Points on a hilly landscape, in no order, each with its height.
A ball rolls from a point to the lowest of its 2 nearest points, and stops where none of them is lower. Distance is the straight distance between rows; heights are no part of it.
q774: [ 46   5   6  -8  18  -3  15  -4   7  -5  -6 -20  35  67  21   4  -3  38
   3 -11  53  12  36  25 -27]  height 5.85
q160: [ 17  41  13  35   5 -22 -45 -14  44 -25   4   9   0  41   4  -3   5 -16
   6   6 -17 -15   3  11   6]  height 2.44
q718: [  7 -19  22  17  -8   7 -29 -13 -24 -12  24 -11 -28  22  10  -1 -23  -1
   4  15  10   0  17  39  35]  height 4.89
q959: [ 30 -18  17  -4  20  42 -31  11 -17  -9   8  -6   7   7   5  85 -37   7
   9  18  56 -14  11  42 -10]  height 4.08
q211: [-11  10  16 -11 -24   2 -14   2 -20  37   2 -34  -8  18 -26 -35  13  42
  13   1  -9  19   2  24  43]  height 7.38
q935: [ 24  16 -16 -45  21  -8   0   7   9  23 -11 -12  32 -16 -11  39  -1 -11
  -4 -24  41  27   2   1 -40]  height 4.99
q94: [-18  -3 -51   9  -5  26 -27   9 -23  -1  -8 -14  -1 -76 -33  22  -8 -20
   6  11   9  -5  -5 -36   5]  height 5.68
q82: [ -5  -8  33 -48 -36   0 -17  10  -8   1  28 -30 -23  17   2 -57  10 -15
 -10  11  -2  21   4  15  16]  height 8.18
q70: [ 28   2  14 -11  45 -27  26  -7  19  37 -15  32  20  13  16  54  -9 -16
  13 -41   7  14 -22  18 -21]  height 3.47
q165: [ 14   1 -13 -20  11 -20  23 -18  -4  29  -4   1  32  -6  -5  22  12  11
   9 -30   3  23 -14   9 -21]  height 4.41
q429: [-40   3  20 -11  10   1  66  -8 -14  39  -5  15  -3 -18   9 -16   2  49
   6 -33 -19  -6 -26 -21  -5]  height 3.86
q572: [-12 -27 -53 -12 -28  38  12  10 -27 -10 -23   1   3 -56  -4  -2  14 -15
  -5   6  12 -20 -15 -52  -9]  height 5.58
q299: [-40   1 -32 -45   6  35  42  29 -44  55 -15 -15   0 -72 -20 -17   2  37
   4 -17 -17 -19 -28 -50  -3]  height 3.39
q829: [ 29   2  17  38 -25 -49 -64  -9  26  -2  15 -32  12  37   1 -22   6  15
  11   6 -50  23  16  48  23]  height 3.41
q890: [-22   8 -58 -23   8 -14  -2   3 -30   4 -30 -27   8  12 -40 -38   5 -14
 -19  -9   9 -10  -5 -44  -9]  height 3.89
q417: [-18  -2 -35  -9  15 -15  44   1 -32   6 -19   3   7  21 -11 -40   9   4
 -16 -23  12   0  -4 -28 -15]  height 3.65
q391: [ 47  -8 -19  47  10 -42 -38 -29  18  -1  16 -18  28  24   6  10 -14  10
  10  -3 -30   9  42  28  18]  height 4.10
q690: [-45  17  29 -19 -18   7  11   5  38   6  -1  23 -16 -20  18 -19  26  10
  -3  10 -29 -11 -26 -21  -1]  height 6.52
q532: [ 16 -47   8 -14 -10 -10  -5 -11 -42 -14  24 -42 -11  23   1 -16  -6  10
 -10   8  26  19  33  40  22]  height 5.84
q197: [ 11  27  42 -28   8  29 -47  14  26 -30  51  24 -28  -7   2  17 -13 -44
 -15  37  10   1  -2  15 -11]  height 5.60
q754: [ -7  17  22  -1 -29  12 -25 -14  46   1  -4  -4  -7 -38  11  15  22   8
  12  15 -37   1 -20   4  11]  height 6.66
q430: [ 58  -8  26  32   9  31 -12 -10  23  -3  39  40  18  16  41  20 -22 -10
   4  16  -2  -2  31  39  -5]  height 5.34
q294: [-31   6  16  15 -39  -1 -65  25  -3   2 -17 -23 -46 -14 -31  -2  17 -12
   9  21 -21   5  -2   3  57]  height 7.34
q842: [  6   1  29 -52 -21 -26   1  -2   0  16  24 -39   4  46  17 -58  14  17
  -6 -14  -7  30  -1  21  -1]  height 8.54
q222: [ 29  14  16   9 -13  26 -35  -8  28 -35  17 -25  22  14  20  20   6   5
  -5  34  22  -3  35  16 -15]  height 4.67
q685: [ 18  36  31 -46   6   4   5  -8  34  42  28  -5  15   3  17 -21  14   5
  -8 -13   2  28   1  15 -39]  height 6.12
q95: [  6  12 -14  19  41 -42   6  -6   4   9   5  23  14   8  -3   3 -19 -37
  -6 -16 -11   2  10 -10 -12]  height 5.06
q618: [ 35 -62 -25   4  -8 -35  -9 -16 -31 -28   2 -26  -2  26  13 -18   2 -25
   3  -9  21  23  30  30  12]  height 6.56
q132: [-50  11  28 -10 -41  46   1  28  21  -2  -5   9 -38 -38  15 -28  27   2
  -5  36 -19 -24 -22  -8  18]  height 6.37
q303: [-51  -4   9 -20  13  21  60   6  -4  40 -19  14  -6 -70   4   7   0  32
   3 -21 -20 -23 -37 -43 -10]  height 3.62
q576: [ 14 -15 -24   0 -25  41 -41  -5 -21 -16 -13 -47  10 -15 -13  48  16  28
   2  19  23  -9   6   2  -5]  height 2.20
q878: [ -2 -14   8 -35 -41  46  11   5  -8   4 -38  -5 -11 -12  10  11  45  15
   8  10   9 -25 -26 -32  15]  height 7.86
q547: [ -9   4 -27   0 -10  18  22  -2 -43  20 -27 -17  11  -2 -39   3   5  50
  17 -21  -2  -6 -21 -33  10]  height 2.95
q962: [-31  -5 -39  16  35 -47  33  -3   9 -10 -26  35   9 -13  -1   1   0 -31
  -2 -25 -13 -23 -17 -37 -27]  height 4.82
q166: [  5 -35 -24  16  -6  28 -42  -7 -25  -9  25 -55  -3 -23 -16  41 -21   1
  -7  30  34  -1  37   5   9]  height 2.74
q441: [  1  -3  15   6 -34 -14  17 -22  32  26 -20  -2   8 -29   2  12  19  28
  23 -15 -54  22 -30  13  20]  height 6.80
q242: [ -9  28  42  21 -20 -40  -5 -17  34  29  -4   0   0  18 -14 -10  23  30
  12  -7 -54  10 -16  12  20]  height 6.98
q227: [ 15   6 -32  54  21   7  39  -6 -28   1 -22  19  59  -1 -23  39 -11  28
  19 -25  14  10   0 -27 -21]  height 5.23
q761: [ -3  -1  -9  24  31 -13  64   7  33   7 -23  50  29 -16  20  12  -4   8
  -1 -22  -7 -17  -6 -34 -34]  height 4.66
q592: [-28  -6 -23   6 -19 -23 -36   0  12 -20 -27 -13 -37  -3 -26  -2  10 -46
  -1   9 -18  -5 -12  -8  25]  height 7.45
q151: [ -7   6  -6   0  42 -19   9  -9 -30  44  16   5  -1 -12 -18  24 -17 -12
   5 -24   8  25   1  10  -4]  height 4.93
q916: [ 24   7  39   9   2  38 -20   0  24  -6  44  32  -5 -23  32  12 -27 -20
   7  32  -9   5   0  27   5]  height 5.86
q113: [-21  32 -39 -11  15 -13  -4  -2  16 -18 -10  -4   1  -4 -20 -16   6 -33
 -26   9  14 -19  -1 -36  -7]  height 4.09
q506: [ 33 -20  -8  26  22  40 -32  -5 -22   3  27 -26  18 -29  -4  63 -34  11
   7  30  41  -8  25  20 -18]  height 3.35
q8: [-11  16   3   7 -24  51 -39  20   8 -16  30 -11 -20 -41   2  -5  -5 -14
  -5  38  14 -10  15  -1   6]  height 6.02
q682: [-29  -4   6 -14  23  11  32  23  -4 -23  19  54 -35  -8  14  -1 -33 -32
 -21   9  28 -16 -11  -3 -15]  height 3.85
q516: [-34  31  38  40  -5 -36 -26  19  18  19   3  16 -30   8 -17  -8   3   8
  16  17 -52  -6 -20  20  47]  height 7.13
q344: [ 38  11   1 -14 -13   8 -18  -9  25 -29 -14 -42  42  55  21   9  17  28
  -9  15  39  -3  31  14 -29]  height 5.07
q75: [  1  20   8  11  16 -25  42  -6  33 -19 -21  38   5  27  29 -13  19   7
  -1 -14 -14 -10  -1 -18 -16]  height 4.43
q712: [ -7 -14  13 -41 -49 -17 -44   7 -18  19  -4 -66 -12  16 -23 -30  24  18
  -3  -2 -16  13   0  22  27]  height 7.73
q748: [ 28  20  37 -24   9  -1  -1   2  59  -6  16  29   3  15  37   0   9 -17
 -11   2   2   9 -11  19 -29]  height 6.86
q536: [ 17   0  31  20   6  -9 -36   6  -1 -49  25  15 -35  48  21  -2 -21 -23
   6  13  -1  -8   5  48  23]  height 4.34
q493: [ -6 -38 -30  31 -19  12  29  -4 -20 -28 -22  -2  15 -13   7  -1  10 -15
  -3   4  20 -12   4 -28   9]  height 5.44
q928: [ 46   0  36   8  31  14  25   2  20  -5  36  54   0  37  48   1 -36  -9
 -10  -1  16  -4  23  32 -14]  height 4.42
q134: [-12  19  -2  33  -8 -25 -30   8  51 -32 -15   6  -1  19   3 -51  22 -24
  -7  16 -37 -13  17 -13  14]  height 1.95
q395: [  0  18  34 -37  16  22 -41  12 -16 -30  31  13 -50  16 -21  29 -27 -41
  -7  25  33  -4  -7  27   4]  height 5.26
q763: [-34  10  30   8  19 -20  71  -5   7   3 -22  35 -17  26  40 -22   4  24
   7 -24 -20  -5 -21 -20   8]  height 4.17
q987: [ 22 -26 -16  44 -22   4  45 -12 -11 -33 -24  16  22  19  22 -22  14  16
  -5 -14  11   3  24  -9   6]  height 5.61
q855: [-66 -39 -26 -15   8 -18  20  13 -38  10 -33   1 -15 -41 -27   3   5  15
  13 -30 -35 -19 -44 -46   3]  height 7.67
q157: [-19  13 -27 -13 -35 -24 -14  -4  12   0 -41 -25   1 -28 -35  13  33  -7
   4  -5 -36   2 -31 -19  15]  height 7.54
q603: [-54 -16 -27 -28   6   6  51  21 -54  17 -18   6 -22   7 -22 -52  -1  13
 -13 -23  -1 -29 -16 -48 -10]  height 3.38
q776: [-38 -54 -38  10 -32   3  35   6 -32  -1 -41  -1  13 -61 -14   7  12  33
  20 -20 -31 -13 -38 -60  -1]  height 7.72
q251: [ 35   1  11 -10  58 -31  21   5  -6 -12  17  23  -8  63   3 -13 -41 -43
 -15 -18  43  18  16  40 -19]  height 1.31
q678: [  0  11  28 -25  12  29 -41   8 -24 -15  19 -15 -20  39  -4  44 -26   2
  -1  26  52 -24  -1  24  -2]  height 4.84
q339: [ 17  11 -32  -9   8  17 -18  -8  15 -26   4 -23  16  -5  -9   9  -5 -26
 -21  17  38   7  20  -4 -25]  height 4.33
q810: [  7  22  31  20  31  22  34   8  -6  -9  35  46 -23  16  22  -6 -42  -5
  -6  13  31  -8   7   9 -13]  height 3.50
q98: [  0  12  27  23 -23 -36 -58   1  35 -19  14 -17  -7  29  11 -65  20 -16
   8  21 -41  14   9  32  20]  height 2.71
q93: [ 36   6  29 -18  27  -6  -1   0   0 -10  35 -14   6  69  22  -4 -23   4
 -10   2  41  19  21  39 -21]  height 4.65
q326: [-59  -2 -16 -44  26   8  20  15   0 -16   0  26 -39 -39  11  -4  -8 -35
 -21   6   8 -39 -22 -30 -17]  height 4.06
q821: [ 36 -48  -8  -1  -9 -29  -5 -14  12 -33  21   2   8  16  35 -24   0 -41
 -15   4   0  30  42  27   0]  height 6.99
q108: [-37  35  17   3 -12 -15  11   0  -3  38 -12  -5  -8  14 -33 -23  15  42
   4 -10 -26   7 -20  -3  24]  height 7.14
q696: [-37   4   7  -6 -13  54   1  23 -10 -20   6  21 -52 -37  -6  -8  -8 -17
  -2  31  11 -29 -16  -9  20]  height 6.20
q605: [ 29 -20  14   0  25 -25  -8  -4   0 -34  31  28 -24  49  12  -1 -41 -52
 -16   4  17   5  18  42   9]  height 3.51
q967: [  3  14  -3   3 -10  30 -10  -9 -22  18  -6 -16   6   0  -7  26   7  31
   7   3  19  -8   2  -1  10]  height 2.60
q794: [ 11 -17  14  13   4 -37   2  -7  20  -9  35  18  -3  11  30 -49 -16 -26
  -8  -8 -26  22  33  27   3]  height 7.42
q986: [-35 -11 -47   0   2 -38  14 -13 -17  13 -48  -9   9 -37 -35   0  24  -9
  -6 -17 -36  -8 -38 -47  -3]  height 7.61
q800: [  2  -9 -23  19 -35  56 -14   1  -5  -9   8 -13  -1 -76   2  14   9  -5
   5  32  -7   6  12  -9  18]  height 5.83
q442: [ 41   3 -44  34  27   5   7  -8  13  -3 -10  15  65  -9 -14  49  -7  -3
   1  -4  26   9  32 -17 -33]  height 5.08
q948: [  9  53  -1 -37  19  10  21  -2  36  37   5   8  14 -15  -9   2  10  -1
 -17 -12  22  13 -11 -19 -49]  height 5.50
q40: [ -9 -22 -51  49   1  13  43  -8 -22 -15 -18  23  37 -39  -5  16   4  12
   7 -11   4  -9  -1 -47  -9]  height 5.32
q918: [ 58   0 -30  23  26 -24 -20 -17  18   7   3  -6  37  21  -9  45 -10   0
   5  -8   3  20  36  18 -18]  height 4.69
q244: [ -6 -35 -10  -1 -49  22  41  -5 -13  -4 -49   0   3 -31   3   6  32  24
  19 -11 -20 -12 -36 -35  13]  height 7.78
q915: [-25 -13 -45 -18 -11  26  44  22 -72  32 -25 -13   6 -21 -35 -24   8  28
  10 -32 -10 -20 -27 -52  -5]  height 3.15
q351: [-14  24  27  49 -21 -15 -60  15   4  14 -10 -19 -19   4 -30  -6   3  26
  10  16 -42   9  11  19  50]  height 7.22
q277: [ 29  20  45 -13  44 -24  -8  -7   3  30  10  18  -7  44   9  28 -16 -13
  12 -26   4   7  -6  39  -9]  height 0.58
q510: [ 11 -14  21   1  -5 -30  18 -12  -3  27  25   2  11  17  15 -33   2  16
   3 -13 -21  34  13  29  11]  height 7.89

For each start below, name the point where the ball stops.
q696 -> q134
q842 -> q251
q40 -> q134
q344 -> q576

Call two points neighbours if one is among the 2 nearest of the other. Go from one point of each pair to the other, from neighbour to neighbour, staying as low as possible. Name the highest point that can't be avoided.
q810 and q251 -> q916
q251 and q277 -> q93
q277 and q576 -> q95
